A landscape with many valleys, sampled at points; each row gives a point and its height.
From any point a ball rolls to the lowest of the 5 points nearest to it. It stops when none of these is lower. Distance is the straight distance between rows; heights are no part of it.
Z_590 height 341: [ 65  86 109 116  94 151 123  69 133  55  61 144  95  85 117 139 121  97
  80 134  94  62 114  79  76  83  93  59 111 109  95 141  88 110 123 123
 120  70 115  93 106 103  92 122  85 106  90  89  98 105 105  97  94  77
  98 130 101 150  87 103 112]
Z_811 height 260: [ 65  70  91 111 112 142 121  90 137  71  77 137 100  99 125 138 129 106
  58 134  86  70 110  73  95  78  77  65  98 102  85 144 102  94 103 123
 133  75 131 132 117  83  91 143  98 115  77 108 112  94  93  91 108  94
  87 128 100 167  60  91 128]
Z_786 height 229: [120  98 115  76 115  10 111 134 105 128 130  42 108 130  80  78  98  91
 122  78  90 105  91  93  92 113 115 137 102 107 118  63 129  93 119  76
  65 126  51 130 115 100 115  73  99  77  92  95 114 112  78 106 143 108
 116  90 110  77 127 150 132]
Z_482 height 701: [ 92  89  94 107  84 146  98  82 122  64  70 116 114  88 102 112 106 111
 123  91 127  85 105 104  74  99  83  77 118 128 106 115  82 113 119 104
  96  94 109  48 106 109  90  86 106  98 112  91 100 105 100  90 102 101
  66 123 126  97 105 119 100]
Z_18 height 488: [102 100  99 105  82  85  90 121  98 127 106  95 109 121 109  89  98  79
  87  96  85 102 110 110 125  79 105  97  78  74  92  94 119  69  97 127
 122  77 124 124 105 106  87 129  85  95  99 104 132  90 104 102  78  83
 117  71  77 115  97  76 107]
Z_578 height 308: [130 121 105  89 119 104 109  88  79  90 116 103  92  84  92  82  85 124
 101  82 130 115  87  93 106 113 117 112 117 112 120  49  59 122  83 102
  65 141  63  94  63  99 113  72 128 119 108  95  59  96  91 103 126 112
  92  78  86  49 100 105  91]
Z_717 height 838: [ 89 126 131  97  87  68  93 111  80 123 132  76  94 114 117  83  93  77
  94 103  95 114  90  96 132  96 135 118  81  68 110  81 116  89  78 107
 115 111 103 144 109 107 101 103  88  82  50 100 101  78  95  89 104 106
 145  91  68 115  93  89 107]
Z_269 height 163: [133 120  74 118 100 126 110  73  88  99  92 120  98  73  87  78  95 105
 106  83 137 104  89 114 109  96 105  80 123 116 103  64  79 121  80 105
  82 109  97  37  63  86 103  85 129 128 131  87  86 117  95 114  86  95
  75  78 122  69 113  89  83]
Z_36 height 307: [ 99 158 141  93 118  77 113  74  28 109 127 120  64 102 122  76  74  98
  95 114 118 119  79  95 128 108 150 125  86  55 113  44  61 109  60 110
  72 115  98 131  82 110 125  87 113 102  89  87  56  70 107 113 115 117
 151  76  49  70  81  88  78]
Z_200 height 391: [ 80  79  88 105  85 121  85  97 116 106  95 121 101 103 125 108 103  77
  64 142  76  86 104  95 121  71  89  84  89  83  92 125 137  84  88 126
 145  68 132 143 115 105  87 148  88 100  84 111 133  88 107 104  82  85
 115 100  75 157  90  66 107]
Z_331 height 479: [124  68  26  85 112 136 113  89 143  71  68 152 101  82 110 151 154 129
  91 119  91  53 113  98  67  95  63  80 121 127  62 136 111  91 117  84
 130  46 124  48 108  87 101 144 116 124 162  95 128 132  94 112  81  84
  39 138 147 164  90  71 112]
Z_231 height 220: [103  91  91 104 131 123 105 111 106  85 110  69 123 109  97 117 100 122
  76 106 113 104  99  88  97 105  82 107  98 124 104 126 108  87 118  88
 126 117 115 114 117  91  98 111 108 118  68 111 100  82  88  81 131 111
  68 121 115 119  68 100 121]
Z_708 height 160: [123 103 102  79 107  89 107 115 111  95 109  61 113 102  90  95  84 116
 134  74 118 113 103 102  81 122  85 116 104 132 137  73  88 114 117  68
  62 144  42  86 100  98  97  55 103 102 110 112  90  99  91  90 141 118
  81 110 125  47 105 139  93]
Z_910 height 509: [128  85  32 105  83 121  71 107 129 105  76 126 114 105 101 114 118 105
  89 110  82  80 113 122  95  86  85  97  96 100  73 105 125  71  95 103
 139  58 148  80  91  84  87 165 114 128 156 117 147 134 103 130  57  65
  73  95 128 144 114  51 103]
Z_753 height 546: [ 89  81 124 130  76 135 108  45 121  58  72 135  78  55 101 108 102 121
 125 105 149 103  75  98  66  93  91  59 118 115 130  99  18 154  94  87
  81 119  61  47  34 113 100  49 113 107 108  93  46 101 112  79  87  88
  81  94  92  73 103 126  49]
Z_575 height 628: [ 97 131 144  90 111  83 113  87  65 100 123  78  87 101 114  79  86 102
 110 108 131 106  86  86 115 115 144 127  83  88 129  75  70 106  87  98
  97 131  90 144 107  86 101  88 109 104  65 103  74  82  94 101 122 108
 128  85  67  79  76  93  97]
Z_628 height 617: [123  88  71 101 109 106  80 113 101 103 108  90 106 115 106 101 103 105
  77  94  92 101 103 103 114  88  97 103  73 105  90  96 123  69  90 128
 142  97 128 119 111  88  91 134 109 126  91 108 117  98  94 109 106 101
  96  84 105 115  79  75 106]
Z_240 height 709: [ 81  98 123 109  79 115 102  89  93  96  76  96  97  93  93  97  92  89
 112  78 102  99 107  99  88  93  93  85 101 106 113 107  87 107 108 110
  94 102  95  89 105 111  86  85  93  88  93  99  95  99 115  87  88 102
 108 115  93  95 103 119 103]
Z_281 height 702: [ 96  90  81  83  89  92  98 138 121  91  81  69 132 109  76  95  93 123
 138  82  99 105 115 113  55 107  71 106 107 125 102 113 126 110 124  69
  79 115  83  76 133 117  96  67 107  78 130 114 111 110  99  86 116 115
  78 132 145  88 124 151 128]
Z_685 height 547: [124  81  34 100 128 144  95 103 114  84  99 112 106 107  94 133 116 136
  63 120  98  96  92 100  96  95  73  99  87 128  73 118 115  69 101  98
 141  83 134  83  98  79  91 144 125 143 115 113 113  96  84 102 116  99
  64 109 138 123  70  57 101]
Z_769 height 824: [ 48  71 118 120  97 108 102 118 151 121 101 117 107 103 112 114 116  95
  75 124  62 107 108  81 100  76  86  86  99  88  98 171 149 105 111 104
 131  83 113 152 130 115  88 147  85  58  59 125 123  92 113  80  78  92
 106 156  81 172 106 108 136]
Z_323 height 372: [ 70  96 141  96  86  89 110  99  98 105  99  72 103  98  88  85  79 100
 122  90 110 108  95  91  90 102  91 118 106 102 143 105  83 115 116  85
  76 126  64 122 117 106  85  72  95  84  61 114  83  71 102  69 126 106
 120 116  95  88 101 135 106]
Z_959 height 292: [143 126  81  94 104  77  98 110  92 124 118  88 117 100  92  88  90 101
 108  71  98 108 109 116 117 117 120 105 118 111  87  57 114  92  97  96
  81  93  91  64  95  87 109  86  95 125 137  90 111 116  88 141 101 103
  75  67 111  69 127  92 104]
Z_409 height 766: [ 62 130 167 115  68 123 110  75  90  89  81 117  64  79  98  96  82 102
 121 109 119 116  96 100  87 102  99 110  94  97 129 105  36 148  85  98
  70 132  63 114  87 112  86  67  92  95  66 100  43  70 122  81 102  98
 132 113  74  69  97 116  64]
Z_27 height 331: [105 127  95  99  70  96 107  76  93 113  86 116 107  79  83  78  92  83
 131  57 115 106  98 114  95 104 117  90 134 107  91  60  83 131  82  96
  38  97  51  46  79 100 109  51  98 106 148  93  80 130  94 118  83 107
  89  75  97  68 152 115  80]
Z_605 height 213: [156 129  67 102 117 109 128  82  85  99 109 114  88  79  90  69  91 134
 115  72 136 105  84 105 115 108 107  90 128 123 100  44  73 126  74 103
  51 129  58  40  41  81 125  68 154 140 146  77  62 124  78 130 106 102
  68  69 129  46 133  96  87]
Z_233 height 751: [ 84  99 132 100 108  77  90 124 103 128 121  66 100 120 112 100 106  89
  93  97  89 118  94  93 113  83 108 114  83  80 126 121 135  87 114  96
 125 120 112 147 120 114  86 123  96  82  43 127 112  84  97  71 115 100
 118 122  83 133  83 103 130]
Z_476 height 743: [ 44  93 143 118  85 109 107 108 112 101  89  95  93  99 101 102 109  79
 101 115  80  91 106  94  99  85  87  94  96  93 116 140 118 112 123 104
 105  99  99 135 134 116  81 102  86  68  52 120 103  75 111  77  85  96
 130 133  86 138 100 104 124]
Z_341 height 515: [ 82  93 122 116  57 117  95  62 114  84  64 115  90  70  79  85  84  93
 132  90 116 102  89 106  62 103  94  83 122 102 131 101  52 146  94  90
  47 123  44  58  65 114  81  37  93  88 125  93  69  99 108  81  72 100
  84 101  98  62 128 154  64]
Z_90 height 759: [ 54 107 150  99  63  90  91  88  99 102  71 104  84  96  72  84  84  75
 122  76  79 106  95 115  81  92  96  99 111  88 111  98  97 131 101 102
  56  92  70  94 101 120  90  63  71  65 100  98  84  93 116  85  81  95
 135 119  75  79 132 131  79]
Z_135 height 520: [102  80  45  96  99 124  95 120 130  73  63 119 125 100 101 132 126 111
 112  94  79  87 125 102  62 116  74  80 115 122  83 147 131  90 128  77
 114  76 128  62 123 110  93 115 103  90 145 107 125 141 104 101  73 100
  44 156 140 133 111 110 116]
Z_3 height 347: [ 72 116 108 107  60 109  87  67  76 117  91 147  77  86 116  94  99  67
  95 116  83  88 112 109 120  73 108  85  98  53  67  86 110 100  70 134
  97  55 134  95  90 119  99 115  67  77 124  93  98  91 128 109  38  94
 152  63  69  99 108  72  67]
Z_126 height 634: [ 42 112 168  98  83  94 100 105 103 114  84  96  77 100  96  81  83  74
 117 108  91 114 103  99 111  83 101 115 101  88 114 115 100 126  97  87
  91 110  78 127 125 123  81  81  79  55  65 113  87  68 107  71  92  92
 139 129  84 112 119 126 102]
Z_95 height 217: [151 113  58  87 136 102  93 126  87  99 114  69 123 107  78  97 102 130
 103  75 111 111 101 107 105 115  89 115  97 132  82  85 101  86 118  90
 110 121  98  70 104  79 114  93 125 130 113  99  98 102  85 104 134 120
  69  87 140  67  93  92 106]
Z_63 height 719: [125 104 109  91 134  67  98 121  81 119 136  58 115 122  95  94 101  98
  94 100 105 112  88  85 127 106 121 119  82  82 110 105 120  69 107 106
 125 114 111 139 116  93  99 117 109  92  61 103 114  95  83  92 125 108
 111  88  89 104  85  94 117]
Z_198 height 483: [131  96  64  98 144 109  98 118 101  82 125  76 109 120  97 119 100 139
  78  99 106 100  93 103 107 108  91 106  92 125  88 115 109  66 103  95
 133 108 135 109 106  85 105 122 130 133  78 101 105  91  92  96 140 118
  78  97 124  94  63  73 110]
Z_239 height 707: [ 61 128 161  99  82  71 101  73  60 127 108 112  70  93 110  74  78  77
 102  88  81 117  95 100 121 104 122 126 103  58  91  61  89 125  72 101
  58  99  75 115  86 113 110  69  76  74  96  81  69  77 103 100  83  98
 150  97  58  69 117  97  71]
Z_524 height 362: [103  78  55 113 100 151 106  73 131  60  72 146 102  83 111 134 119  93
  84 124 114  69 104  96  84  81  81  66 110 112  82 117  94  91 106 121
 141  57 135  68  90  92  93 131 113 135 115  89 106 111 109 108  89  83
  83  96 133 138  86  72  96]
Z_968 height 219: [107 125 132  84 127  85 104 105  90  92 108  69 106  98  85  87  77 124
 119  91 122 117  81  96  83 118 103 130  99 109 150  87  66 114 103  83
  76 156  55 114  96  98 104  58 105 105  68 117  74  79  90  81 151 120
  91  93  99  61  86 131 101]
Z_459 height 371: [ 56  75  95 110  86 128  92  86 130  81  68 160 108  88 115 124 123  79
  76 137  63  62 128  83  96  81  86  68 105  85  88 138 118  99 119 134
 131  52 135 122 121 101 100 150  71  83  98  97 127 107 111 106  63  82
 100 114  81 163  90  84 105]
Z_485 height 440: [109 105  94 101  85  81  82 107  91 136 109 105 118 118  93  83  91  80
  91  68  84 105 118 124 122  91 109  90 101  80  81  73 126  85  92 119
  95  79 114  98  96  86 108 115  79  93 125 101 126 121 107 115  67  86
 105  80  90  92 119  91 116]
Z_445 height 629: [145 101  34 103 128 121  86  99  96  80 109 107 110  99  88  95 101 129
  89 102 115  95  94 116 107  96  98  97  96 128  84  83  97  78  97 111
 114  93 131  59  85  78 100 124 142 139 112  87 106 116  92 116  97  92
  69  69 146  84  87  60  96]
Z_64 height 366: [141 128 137  67 135  17 115 111  63 115 145  73 107 117 101  75 101  90
 106  94 104 108  75  80 112 138 147 137 105  89 110  54  88  87 103 106
  68 123  62 136  94 105 124  88  89  98  80  96  93 105  74 118 150 113
 113  65  66  71 113 110 111]
Z_65 height 604: [ 97  68  69  90 119 117  99 127 122  85  94  83 117 107  96 127 119 114
  93  87  83  98 112 100  65 105  75  89  99 121  74 157 133  82 138  80
 128  98 123 102 126 107  84 112 110  99 109 118 116 101  85  96  98  99
  69 151 132 127  92 105 124]
Z_475 height 338: [ 88  90 117  90 116  47 107 131 118 120 115  39 106 124  80  75 102  98
 121  83  81 119 107 103  90 102 104 125 100 110 124 100 128 107 128  71
  72 120  65 129 123 116  95  81  94  57  86 111 114  91  95  76 129 115
 112 117 110  93 116 144 129]
Z_798 height 461: [113 106  99 104 120 118 100  99  87  82 110  82 103  90  87  91  91 116
 103  98 128 106 102  92 102 115 100  96  98 120 109  91  81  91  99 105
  98 119  95  90  95  88  95  89 111 122  84 103  83  83 103  95 128 112
  89  92 102  81  87 103 102]
Z_490 height 646: [161  65  44  84 151  79  91 144 103 119 139  68 111 150  93 137 106 128
  82 118  74 100 103 115 111 114  85 126  72 131  69 128 143  35  98  75
 143 115 138 120  98  83 119 141 126  99 101 101 134 102  76 104 128 109
  79  97 120 100  65  59 111]
Z_900 height 398: [ 65  81 109 112  72 118 106  97 128  72  55 142 109  79 103 124 122  83
  94 108  63  76 134  84  79  90  89  67 132 101  86 153 115 104 130 111
 112  68 118  83 127 127 106 120  68  66 116  89 117 118 123  96  49  96
 101 136  89 147 110 118 112]
Z_125 height 679: [ 96 112 115 103 104  95  94 101  73 123 127  96  85 105 132  86  92  82
  86 116  98 104  91  98 142  87 121 108  73  74 111 104 114  91  78 121
 144  89 124 154 115  87  89 122  99  98  54 106 109  82 111  93 107  90
 129  80  74 122  82  68  92]
Z_304 height 539: [138 150 124  78 142  47 107  98  53 107 149  96  81 106 123  79  95  99
 100 132 118 112  71  85 140 119 167 134  72  56 119  60  91  81  79 112
 104 119 111 157 100 105 115 115 118 109  58  96  98  85  91 111 133 107
 140  56  62  88  78  75 102]
Z_278 height 577: [ 96  72  93 114 107  83  94 143 107 118 115  66 126 128 105 109 102  93
  86  85  74 121 117 108  99  99  84 110  93  95  95 134 152  69 117  83
 119 102 122 128 119 116 100 114  96  84  86 119 136 108 101  93  98  98
  85 125 107 128  94 105 131]
Z_988 height 524: [125  54  25  97 106 107  82 147 127 112  92  96 120 134 101 132 104 120
  82 113  56  92 122 130  82  99  67 105  84 109  59 142 155  59 106  74
 137  75 147 109 108  93 106 144  99 113 145 122 148 123  98 114  70  84
  55 123 130 135  92  61 113]
Z_435 height 652: [ 72  85 102  89  81 110  95  96 133  78  57 100 111  95  89 102 105  96
 129  89  94  92 118 104  63 103  81  84 127 116 107 132  99 126 130  89
  79  89  84  73 120 121  88  84  89  68 114 101 116 105 107  91  80 102
  90 124 122 104 127 143 102]
Z_613 height 303: [ 99  99  64 110  89 134  82  72 102  78  90 146  86  93 116 101 109  92
  74 131 113  77 103 108 119  74 105  80  94 104  84  89  91  95  85 138
 126  62 129  80  83  87  94 143 111 120 119  90 120 112 116 118  66  86
 107  69 103 117 102  53  83]
Z_503 height 339: [ 60  91 105 117  88 149 107  61 123  67  70 154  89  74 126 126 121  84
  82 148  93  61 102  75  98  79  93  53 107  90  93 131  82 116 111 134
 133  65 129 103 110  98 103 131  96  94  95  74  89  84 118 114  80  84
 123 112  82 155  77  89  98]
Z_109 height 584: [ 93 100 126  96 107  48 103 125  91 131 130  58 111 115  93  85  92  88
 101  87  86 115  92 102 115  97 114 123  88  81 111 100 140  96 104  89
 106 113  91 138 125 108  93 109  82  68  75 118 107  95  92  98 109 110
 127 100  82 116 112 113 125]
Z_412 height 889: [ 85 128 135 109  98 123 104  82  76  84 105  98  77  97 119 104  94  90
  95 126 118 117  92  95 124  90 130  93  89  88 113  88  75 101  80 124
 127 106 128 131 113  92  92 110 114 112  48  99  81  69  99  98 120 106
 130  90  78 107  67  76  99]
Z_664 height 840: [136 100  91 101 124  84  87 110  93 113 132  85  99 131 126 106  91 105
  73 147 100 105  80  95 136 104 129 116  52  81 118 102 109  53  67 109
 151  99 135 163 110  87 107 149 119 124  49 103 128  88  93 100 134 102
 124  60  91 125  62  60  98]
Z_671 height 416: [116  91  72  93 108  86  96 131 103 114 112  66 130 109  82 107  95 108
 106  78  89 112 109 114 104 110  91 109  90 117  84  99 124  79 121  91
  99 101 112  91 113  86 103  94  95 101 123 111 124 110  90 102 111 109
  83 109 115  89 114  99 113]
Z_997 height 692: [105  66  83 103  71 141  94  70 117  63  68 107 100  56 109 116 109 133
 150 109 146  80  70 117  55  99  79  69 127 151 128 123  54 160 104  60
  70 143  55  13  58 100  99  59 104 108 140  92  75 125 113  73  88  93
  36 106 136  79 122 140  81]
Z_696 height 297: [ 87 109 140  91  76  64  96 115 103 118  98  69 107 108  79  84  83  95
 124  70  97 110 103 112  78 110  95 112 105 110 124  81 103 118 115  82
  50 107  55  86 115 106  89  56  89  76 105 110  99  91 104  92 110 109
 104 116 111  78 125 151 120]
Z_187 height 823: [ 46 107 142 107  66 105  96  81  92 108  89 119  69  82 102  98  93  83
 113 102  82 102 111  90 113  93 101 102 104  75 108 111 108 117  96 110
  94  81 109 106 105 116 101  92  71  73  76 102  82  77 122  93  69  98
 145 112  68 104 115 103  82]
Z_28 height 486: [ 92 125 134 103  94  87 112  79  67 114 103 121 103  97  88  61  91  82
  99  75 107 114  94 113 108 107 120 104 117  79 104  47  69 122  66 102
  46 109  56  82  76 102 103  62  82 104 125  82  65 102 102 115  89 107
 110  83  73  57 125 127  82]
Z_251 height 535: [106 106  74 113  69 105  98 100 112 103  76 117 120  95  88  97  96  68
 115  80  90  92 115 111  90  93 100  79 118 100  79 105 117  98 103 107
  87  73 120  66 106 110  93 100  84  93 135  93 116 127 111 114  54  92
  89 106 107 101 132 102 110]
Z_315 height 393: [ 86 132 111 110  85 117 105  54  61 100  91 144  69  78 106  84  92  76
  89 106 122 106  90 114 129  93 113  86 104  65  86  56  70 116  57 129
  87  77 110  84  74 108 105 101 102 105 123  77  72  93 119 113  71  96
 138  64  79  68 105  70  54]
Z_661 height 320: [127 120  69  84  92  67  98 129  97 129 108  75 132 106  86  87  90 107
 119  58  90 108 117 121 113 120  93 105 104 109  74  76 127  99 113  86
  80  95  96  70 109  80 105  78  96 100 148  96 121 122  97 129 103 102
  75  88 119  77 131 112 114]
Z_374 height 109: [152 111  84  69 149  67 113 120  82  98 131  51 112 100  79  95  99 130
 109  89 115  99  95  87  97 129 109 131 103 139 106  71  86  87 122  90
  86 147  83 106  94  83 118  72 115 106  94 102  82  94  75  97 160 123
  73  84 118  49  87 124 110]
Z_266 height 357: [110 101  68 119  93 154 103  66 100  63  81 134  97  86  96 104 112  91
  86 123 137  89  90  96 113  80 106  76 110 105  88  92  77 101  90 124
 126  81 116  52  72  82  94 115 118 135 113  77  97 110 110 110  86  96
  94  77 121 105  97  71  91]
Z_280 height 397: [104 106 124 113  97 123 104  73  96  78  83  99  94  83  72  94  78 129
 118  86 149 105  90  93  74 108 100 104 116 116 152  85  39 138  91  92
  70 147  45  77  64  97  95  33 102 112  99 105  53  95 106  83 123 105
  80  95 100  57  97 135  74]
Z_167 height 611: [126  95  46 100 104 133  95 110 114  90  83  99 112  94  91 114 113 130
 104  80 105  94 101 113  89 103  72  88 105 129  76 116 101  93 118  91
 114 105 130  47 100  79  86  98 125 124 124  97 119 125 106 105  89 100
  50 108 143 104  96  82 103]
Z_345 height 613: [ 72 120 129 119  70  98  99  69  75 118  82 123  87  87  91  79  84  67
 112  79  88 106 113 110 119  98 110  96 112  77  85  72  81 130  86 109
  57  85  87  72  83 107  94  74  75  76 127  92  72  99 111 108  52 105
 139  94  72  69 124 107  68]
Z_88 height 597: [ 90  55  79 107 134 100  97 142 131 103 108  79 119 125 108 128 119 116
  57 114  71 113  99  88  88 105  71 113  81 108  98 166 149  61 117  81
 139 109 138 140 122 102 101 133 105 113  70 116 120  93  82  77 116 109
  75 138 113 147  71  94 126]
Z_494 height 847: [117  85 116 102 111  49  83 124  92 145 143  63  92 135 138  99  98  84
  81 123  97 105  84  94 148  82 118 119  55  47 111 110 142  66  73 103
 152  95 121 161  99 101 115 142 101  86  56 119 142  97 100  99 102  86
 125  68  54 142  78  71 119]
Z_221 height 159: [173 121  78  69 161  52 103 125  78  97 156  67 112 120  84  91 102 126
  95 101 102 104  92  93 114 129 122 128 106 118  96  69  86  72 108 101
 106 127 105 111  94  89 133 106 133 126  87  81  95 108  79 117 154 120
  92  65  95  43  76  89 106]
Z_365 height 312: [154 100  54  77 113  51  87 155 106 135 140  42 131 129  95 101 104 108
 105  72  79 103 114 114 109 129 104 125  83 115  71  83 138  78 120  73
  87 109  98  90 111  81 126  91 103  95 141  95 124 125  85 133 119 113
  68  85 122  68 115 104 121]
Z_253 height 514: [100 133 120 105  93 115 126  55  64  94 101 130  79  77  96  75  89  99
  92  90 130 122  82 107 111 108 124  97 110  80 105  55  49 126  63 110
  66 113  79  88  64 113 110  70 115 109 108  87  43  86 104 105  87  99
 133  79  63  63 103  97  56]
Z_332 height 450: [ 99 111 142  87 104  48 104 112  87 125 122  75  97 113  90  70  88  79
 103  70  78 117  95 100 110 106 115 112 105  86  90  57 114 102  92  93
  59 105  65 120  96 111 106  69  75  85 102  97  93 106  91 107 105 107
 122  83  84  72 119 124 115]
Z_564 height 537: [ 71  98 120 110  88 148 107  83 105  74  79 127  96  83 102 112 106  90
  80 111 111 107 101  96  86  88  93  73 103 101  99 123  88  94  94 122
 121  84 128  93 110  90  85 104 101 110  74  95  85  84  99  94  95  94
 105 115  98 122  77  94  92]
Z_875 height 233: [123 105  99  84 128  81 104 114  89  94 118  52 113 107  86 100 100 119
 114  86 120 107  96  85  90 112  93 124  95 121 112  97  93  82 125  83
 105 130  89 109 112  82 105  90 110 100  75 106 100  90  82  85 144 121
  83 101 121  75  86 104 103]
Z_128 height 803: [ 59 108 153 120  62 136 115  41  89  85  80 147  50  67 105 114 101 100
 114 125 129 107  84  90  88  96 101  87 106  79 123 103  25 148  74 100
  67 110  79  83  59 111 111  67  99  98  97  95  37  73 119  89  77  96
 131 107  63  74  95 107  43]
Z_989 height 623: [ 90  91  86 100  64  91  93 104 114 104  68  90 121  73  87  90  85 112
 157  72 118 102 117 111  61 107  77  91 127 132 113  92  91 139 113  66
  46 118  44  45 106 111  86  37 103 101 142 106 107 121 102  98  94 104
  69 123 144  68 139 151  87]
Z_506 height 335: [ 64  94  91 116  91 138  93  68 112  82  93 147  82  88 149 122 103  90
  66 158  96  70  98  87 127  73  97  67  83  80  92 112  97  96  70 145
 149  57 141 152 116  85  92 144  97 110  71  86 113  78 114 115  91  81
 130  87  88 148  64  53  84]
Z_98 height 205: [ 97 116  83 117  92 130  88  74  74  93 100 140  63  95 119  92  90  85
  88 132 110  96  93 100 125  86 118  82  88  76  95  75  83 100  58 138
 122  68 133 117 100 100  93 129 111 138  97  89  98 100 121 126  82  83
 148  58  91 105  94  54  72]
Z_15 height 560: [ 62  87 144 105 110  69 106 136 123 129 107  52 101 120  94  92  99  86
 101 101  80 127 101  93 105  71  93 121  90  89 117 141 133 105 129  85
 116 113  87 148 141 122  89 106 102  56  56 124 118  88  97  63 112 102
 131 141  90 126 111 125 133]
Z_785 height 489: [137  71  18 101 126 145  94 102 134  84  71 135 101  93 106 133 131 136
  71 120  93  74 109 106  86  96  64  99 102 127  51 127 119  64 101  88
 140  61 143  70  94  75 102 155 110 142 148  96 128 118  90 113  92  79
  48 119 148 143  87  58  99]
Z_756 height 477: [141  90  94  74 127  12 100 136  91 144 156  33 113 142  94  96 108  98
  93  83  98 117 101  99 125 114 124 134  86  72  99  85 143  72 115  82
 110 117  90 134 100 101 122 114  98  78  82  99 135 121  81 107 119  94
 106  83  95  97  98 111 138]
Z_888 height 610: [103 139 116  96  91  68  98  98  54 120 133 107  82 121 111  75  83  78
  83  99 104 106  98 107 130 111 131 108  80  67  98  51  88  92  65 122
  94  95 103 125  87 113 114 101  86 100  91  92  89  95 108 110  95  96
 143  62  64  72  96  78  90]
Z_538 height 180: [ 71 118 178  77  96  34 119 109  82 147 107  68  72 116  96  59  94  73
 123  94  72 111  85  95 104 102 116 140  94  68 120  65  97 129  88  70
  45 125  39 137 106 128 101  67  77  59  75  97  76  77  94  93 120 113
 150 108  77  76 130 135  97]
Z_644 height 612: [ 99  90  69  88  77 125  94 126 115  82  67  91 114  79  94 118 111 118
 151  80 105  87 122 105  64 123  69  88 122 128  93 131 112 114 138  69
  94  95  93  42 115 110  96  70 107  93 152 114 125 136 104 105  80 104
  60 148 148 112 129 127 112]
Z_207 height 522: [ 82  87 102 120  81 159  99  58 119  52  69 137  91  71 105 111 113  91
 106 115 124  82 101  86  79  80  97  64 112 103  99 128  75 119 116 118
 109  80 101  57  80  98  93 100  97 109 105  87  80 112 107 101  92  91
  88 108 108 113  94 113  83]
Z_127 height 685: [ 51  94 158 117  56 130 108  59 102  76  58 128  54  73  91 111 101  77
 130 109 114  93 100  95  68  93  87  78 120  98 126 124  41 143  99  85
  71 111  71  73  79 125  94  51  76  71  96  88  58  84 122  79  78  86
 117 113  75  89 109 132  67]
Z_62 height 536: [106  64  62 107 101 123  88 118 122  94  86 120 116 102 115 126 120  99
  68 110  72  84 115  99  85  94  79  86  85 103  78 140 126  66 105 113
 148  79 137 107 113  91  94 144  98 123 117 106 128 115  97  95  82  98
  73 114 118 145  82  74 114]
Z_809 height 178: [151 119  85  75 135  51 105 128  92 128 144  68 120 111  86  85  96 110
 102  80  96 110  96 103 108 133 121 125 108 121  83  54 103  99 111  85
  67 120  70  95 100  76 132  74  98 109 125  93 104 124  81 134 134 120
  76  64 117  54 121 120 112]
Z_83 height 434: [ 89  63  50  97 116 156 118  84 133  55  77 131 111  95 109 146 129 131
  83 105  92  65 101  79  66  99  67  79 104 131  72 141  91  86 131  98
 123  73 131  71 109  82  97 136 103 122 118  89 105 119  91  90 109  87
  51 139 141 150  81  87 112]
Z_585 height 176: [ 92 124 166  80 106  22 111 102  70 141 140  97  87 122 112  65  90  75
  96  85  83 113  81 101 140 126 150 137  98  58  88  43 108 110  72 100
  56  97  73 142  97 124 128  83  65  84  86  80  88 113  90 111 113 108
 144  68  59  75 118 113 101]
Z_112 height 587: [ 97 106 101 112  94 127 101  79  79  89 101 115  90  88  94  85  98  84
  85  99 120 105  86  96 114  97 109  84 101  88 103  85  74  97  88 133
 113  99 108  91  89  97  96  95 106 116 100  89  85  89 102 109  94  97
 118  91  91  87  96  83  83]
Z_23 height 561: [133  61  57 104 129  70  66 155 120 138 134  79 132 149 114 112 107 106
  75 109  66 112 112 120 108  98  84 118  68  88  77 135 159  48 106  80
 151  98 139 144  93  98 110 147  99 106 115 126 148 119  93 104  93  94
  69 113 106 133  81  79 121]
Z_283 height 501: [ 95 119 116 100  86  94 103  91  85 103  97  96 102  89  86  86  86  82
 111  77 103 110  95 100  96 110 115 105 102 104 112  65  89 115 102  93
  70 124  80  89  97 102  96  75  91  93  98 106  85  91 104  98 109 111
 107  83  86  73 113 120  96]
Z_311 height 618: [127  77  48  94 126 128  93 124 104  75 109  77 116 100  93 132 112 139
  81  93 106  95 100 104  89 118  67 106  87 143  75 130 107  75 104  84
 118 102 128  73 102  68 101 117 128 130 111 102 110  96  88  98 124 111
  57 110 138 104  66  69 106]
Z_836 height 632: [ 63 107 164 113  63  94 101  82 100 104  71 114  68  94  85  82  66  95
 128  95  99 110  98 102  68 105  84 112 114  92 139  91  61 148  82  86
  41 115  36  97  72 121  84  45  77  78  92 101  70  83 105  73  82  97
 134 112  85  63 114 139  58]
Z_579 height 383: [ 55  83 102 112  66 116  88  92 117 108  76 159  79  84 129 123 111  71
  86 142  60  65 121  87 116  70  85  74 103  76  88 136 124 106  93 133
 131  48 144 134 115 110  98 156  66  57  94  95 125  93 128 103  42  90
 130  91  57 153 100  77  90]

For each start below, name the point where the ball stops.
Z_435: Z_374
Z_644: Z_98
Z_127: Z_374
Z_125: Z_98
Z_23: Z_98
Z_836: Z_374
Z_126: Z_374
